Each row is a point on a landscape with many valleys, with its height.
A ball rolls from a point to the lowest of its 2 nearest points, and stops where none of them is lower. Distance is the straight distance between rows; heights are no part of it.
<10> (h 373): [-14  23  35  -8 -11 -14  11  15   4  73 -18  -2   8 -17   3 -39  -9  -9
   3  19  -7]
<282> (h 237): [-15  26   2  33  -5  17 -40  12  25  10  21 -12  14  17 -12  38  -2  25
   3 -20   2]
<133> (h 72): [ 33  -9   2   8   0  23  -1 -56   8 -18  11 -11  21   5  -5  41  37 -39
  -9  14  17]
<268> (h 547): [ -2 -29  20   3  -5 -23 -10  48   2  36 -23   6 -26  -4 -14 -50 -32  -3
 -32 -29  -3]
<128> (h 478): [ -8 -35   8   3 -17  -2 -30  66  13 -14   8  -6 -24  16 -23 -24 -45  18
 -25 -39   5]
<851> (h 615): [ 10  12 -29   6   2  72 -33  11  41   1  27   7 -19  -3 -15  45  25  19
   9 -24  59]
<390> (h 150): [ -2  17  31 -20 -21 -22 -32  11  -5  55 -19   7  14   2  29 -27  14 -27
  44  43 -34]
<415> (h 129): [ 42  23 -43  -4  17  32  24 -27   3 -14  15  21  -8 -22  14  30  23 -12
   3  -1  27]
<828> (h 530): [  0  -9 -33 -13  23  -2  25 -19 -18 -24  -9  13 -17 -27   6   2 -11   1
  -2  -2  -8]
<224> (h 389): [ -5  15  47   1  -8  -7 -10  29  17  72   7   7   0   4   3 -33 -18  -7
   5 -24  13]
<102> (h 320): [ 11   2  11 -13 -11   0  44 -22 -26 -13 -25 -22 -14 -38 -18 -34   9 -12
   1  19   3]
<425> (h 309): [  6  -2   3  32  -7   1 -25  34  13  -6  36   4   8  34  -1  -3 -45  18
 -18 -21 -15]
<400> (h 66): [  0  16  38   8 -25 -23 -40  21  18  46   0 -10  30  21  15   6   0 -11
  19   0 -16]
<407> (h 650): [ 44 -25   9 -21  26  10   2 -68 -13 -27 -13 -36 -19  -6  -3  13  27 -54
 -23  27   2]
<541> (h 632): [ -5 -23 -29 -17   8  -4  25  46  -5  -8 -33  37 -36 -17   1 -60 -27  29
 -15   4   1]
<358> (h 350): [-30  30  -3   0   4   3  41 -12 -19  41 -13  -1  -1 -27  -7 -28   4   9
   1  40   5]
<791> (h 122): [  8   6  44  -2 -30 -26 -28  23  -6  49 -17 -15  11  20  13 -34  -3 -19
  31  15 -26]
<140> (h 329): [-19  11 -47 -16   5   0  33  17  12  14  12  41   7 -13  18  -8  -2  28
  -3   6  11]
<483> (h 207): [  1 -13  21   4  -2  33  -3   3   4   3   5 -16 -30 -37 -24 -11 -25  -3
  12 -28  37]
<613> (h 307): [ -2  -4  34  -5 -14 -14   8   1 -25   6 -26 -21 -13 -17 -15 -36  -5  -8
  11  -7  -4]
<314> (h 408): [ 22  59   1 -11  15  -2  -6 -44   0  -4  -7 -17   8   5   6  52  48 -23
  17  20   5]
<456> (h 510): [-13 -13   5   5   4 -34  18   6  -6   0  24  18  29  28  14  -1 -11   6
  -1 -11 -23]
<585> (h 347): [ 16  -3  23  28 -14 -25 -31  31  17  31  19  -3  12  36  11 -10 -39   6
 -19 -14 -19]
<549> (h 251): [-24 -32  16  36  -8  28 -16 -16  21 -39   5 -32  29  33   0  33   4  19
 -12  -9 -15]
<899> (h 333): [ -2  13  -4 -11   0  10  32 -21 -15   8   1  -5  -9 -45 -16 -17  10  -2
  -1  21  27]
<824> (h 484): [-13  54 -15  -2   4 -15  -2   9   8  24  12   8  16  23 -12  29  32  21
   7 -27   3]
<573> (h 241): [-21  -8   1 -17  25 -30  21 -23 -16  11 -45 -13   0 -18  11 -35  -5  -9
 -13  50 -39]
<394> (h 357): [ -7 -26 -27  29  -7  59 -11   8  35 -57  36  16   9  25  12  47  12  33
  -3   0  29]
<554> (h 595): [ -8  11 -18   0   2  38 -37  39  28  11  26  17 -20 -11   2  24  -8  25
  23 -35  45]
<174> (h 527): [ 13 -21 -38  -4   9  34  -8   2  -4 -43  27  26 -16  -3   6  24 -11   7
  16 -13  25]
<850> (h 558): [  0 -21 -14   0 -10 -39   8  30   5  -3  -8  17   9  -2   2 -25 -38  15
 -21 -12  -7]
<742> (h 119): [ 40 -25 -20  -1   5  34  20 -34 -18 -13   4  -6 -33 -21 -16  -9  18 -27
 -13   4  22]
<79> (h 301): [ -5 -46  -2  35  -7  48 -10 -19  16 -60   1 -30   4  11  -8  24   6  11
 -28   0   9]
<295> (h 193): [  0 -25   9  12 -11   0  -3   6  -4 -28   3 -22  -1   6 -16   1 -19   4
  -3 -27  -7]
<222> (h 146): [ 18  36 -39  -6  16  20  -4 -21  17 -15  12   7  -9 -17   4  51  12   6
  10 -11  23]
<703> (h 250): [ -9  37 -42 -14  22  -7  23 -11  -2  10   0  26  11 -25   8  14  12  15
   4   7  14]
<674> (h 397): [ -2  74  -7 -27  24 -29  10 -25   5  13 -23 -13   6 -14  15  29  46 -10
  17  26  -9]
<577> (h 189): [ -3  48 -26 -15   2   2  29  -1   4  29   7  11   3 -24  -9  14  35  10
   6 -10  38]
<427> (h 638): [-13 -32  25  -5  -6 -41  11 -16 -27 -42 -34 -11   1  -3  -2 -17  10 -18
  -3   7 -28]
<446> (h 414): [ 17  42   4  -5  17   5 -30 -43  -2   6   5 -39  -1 -23   1  44  24 -22
  25  19  -1]
<659> (h 514): [  1 -20  12  -5 -12 -27 -13  54   5 -14 -24   0 -38   4 -24 -33 -32  12
 -35 -41  -2]
<672> (h 485): [  8   6 -28  -1  -7 -15  -9  64  10   6  40  41  -7  20  11 -17 -37  24
  -8  -9   4]
<402> (h 431): [-10 -42 -15   8 -15  18 -34  53  15 -52  23   9 -15  15 -13  -4 -30  27
  -9 -15  13]
<838> (h 177): [-10   8  12 -29   2 -32 -17 -10 -16  31 -27   6  16  -5  32 -24  15 -35
  40  66 -49]
<378> (h 591): [ 12  -5  -3  15  -1 -50   3  23   7  32  -8  19  26   9  15 -27 -24  -2
 -30   6 -19]
<894> (h 176): [ -5  11  27  -2 -18  25  10   0  10  30  14 -13 -18 -22 -23  -4   4   0
  21 -34  43]
<347> (h 94): [ 54  24 -22  -9  12  21  16 -51  15 -12  17   3   4  -8   4  45  39 -41
 -20  23  25]
<440> (h 486): [ -2  15   7   3  -2 -17  22 -25 -17  -6  16   4  24  31  14  10  11  -3
  21 -13 -25]
<448> (h 330): [-22  21 -17 -10  26 -30  41 -16   4  18 -16  14  33 -16  17   8   6   8
  -9  35 -18]
<81> (h 622): [-10  -9  23 -11  -9 -41 -13 -13  -4  12 -17  -6  37   3   8   9  -5 -14
   5  17 -16]
<170> (h 287): [ -7 -17  43   9 -20 -21 -36  11 -24   4 -21 -23 -13  15 -24 -32  -7 -17
  11  -9 -29]
<145> (h 551): [-10 -22   2 -14 -10 -35  20  24  -9 -26 -33   4 -17  -5 -14 -33 -10   7
 -28 -16  -6]
<330> (h 608): [  2 -15  27   1 -19 -55  -3  14  -3  21 -25  -1  21   3   8 -31 -19 -13
 -17  21 -23]
<355> (h 206): [-31   1  12 -18  33 -29  20 -36 -28   6 -28   1  16  -5  26 -16  17 -20
  20  57 -52]
<327> (h 631): [ -6 -22  23 -21 -18 -26  -6 -27 -27  -6 -22 -28  20  -4   4  -6  10 -26
  21  22 -17]
<16> (h 257): [-10 -25  32  18 -23 -26 -24  34 -11  -8   3 -20  -3  34 -25 -22 -19  -1
 -14 -15 -23]
<274> (h 334): [ 22 -38 -13  30   8  62   0 -24  32 -62  18   7  -1  15  -1  45   9   3
 -20 -10  13]
<157> (h 138): [-14  -7  47  36 -22  -5 -67  14  18  28  -1 -33  24  25  -1   5 -11  -1
   9  13 -19]
<285> (h 172): [ 51 -20 -37  -1  20  39  29 -48  -9 -28   7  23 -18  -3  -3  13  21 -27
 -17  -1  12]
<508> (h 372): [-25  56 -14 -22  27 -30  36 -20   7  30 -19  10  26  -3  29  14  35   3
  11  40 -29]
<562> (h 540): [-27 -31  24  30  -1 -31  -8  16  13 -26  27   7  24  55   3  12 -22   3
 -16 -13 -34]
<810> (h 255): [  0 -19   2  -3  10  -5  64 -39 -27 -31 -19  12   3   7   4 -20  20  -8
 -10  10 -16]
<5> (h 149): [ 20  28  -5  -8  -8  36  12 -16   6  36  20   6 -14 -16 -18  20  37  -1
   8 -21  52]
<640> (h 198): [-21 -29  38  36 -15   5 -43   3   3 -26   0 -32  27  32  -8   7 -12   9
  -7   7 -28]
<392> (h 228): [  0   0   4 -16  20  -6  40 -52 -29 -13 -19  -7   5  -5  20 -10  27 -30
  12  40 -23]
<83> (h 273): [-24  12  -4  40  -4  23 -34  36  28  -2  47  -8   9  32  -3  25 -32  36
 -12 -15  -4]
<142> (h 565): [  2   6 -40 -17  14  23 -21  21   8  -4  15  30 -13 -22   5  15  -9  22
  26 -17  34]
<111> (h 173): [ 36  -5 -15   9 -13  45   8 -21  -3  -1  14  -4 -18  -4 -18   7  17 -11
  -7 -20  40]
<586> (h 292): [ 11 -40   2   0  -8  54 -14  23   1 -32   0  -7 -48 -12 -21  -5 -15  12
   5 -35  44]
<913> (h 442): [-15  35  -1  -2   6 -20   9  28   4  61  13  17   9  23  15 -21  -3  18
 -11 -17  -7]
<352> (h 415): [ -9  -9 -37  -9   3  -7  17  36  -5 -17  20  50  -3   7  14 -15 -19  25
   7  -8   6]
<529> (h 467): [ -9  42  -3 -11   2 -14  10  -2 -10  42   0   5  16  16   7   3  21  11
  16 -12 -13]
<6> (h 121): [  7 -21   5   4  -9   7  -3 -32  -7 -31   6 -27  15  -2  -6  24   8  -9
  -3  -1   7]
<924> (h 391): [-12 -30 -21  17  -6  31 -25  41  27 -59  38  19  -2  25  13  25 -28  38
  -1  -3   9]
<457> (h 493): [ -2 -11 -29   5  25   9  12 -11 -12 -34  19  29  -2   7  11  24 -11  15
  14 -25   0]
<735> (h 362): [-21  40  20 -14  -9 -10  24  -1 -14  57 -14   1  11 -11   5 -31  18   3
  18  50 -20]
<173> (h 643): [  6 -28  27  -4 -11 -17  11 -29 -33 -66 -44 -16 -26  11 -26  -8  34 -22
 -16 -10 -17]
<719> (h 423): [  6   9   6  -1  15  11 -30 -43 -18  -4  -1 -36  -6 -37 -19  21  -1 -29
  11  18   0]
<502> (h 195): [ -3  14 -18  11  -7  25 -13   1  21 -16  20  -5   9   5  -6  43   5  22
   4 -21  18]
<671> (h 592): [ -5 -15 -27 -24  18   7  19  30   7  27 -26  20 -21 -42  19 -40 -39  23
  -6   6   1]
<143> (h 412): [ -9  18  16  -1  -9  -2 -14  40   8  51  24   3   0  14   2 -11 -23  16
   2 -39  11]
<783> (h 559): [ -1   2 -24 -14  15   0  15  12 -11   5 -16   1 -14 -36   1 -21 -33   4
   2  -5   2]
<491> (h 646): [ 23 -24  11 -12   9  -3  17 -51 -32 -45 -34 -21 -32  -3 -16   1  31 -40
 -12  15 -10]

Where does a ball stop that starts at each point below?
<440> => <133>
<491> => <400>
<659> => <400>
<10> => <133>
<170> => <133>
<274> => <400>
<314> => <5>
<352> => <5>
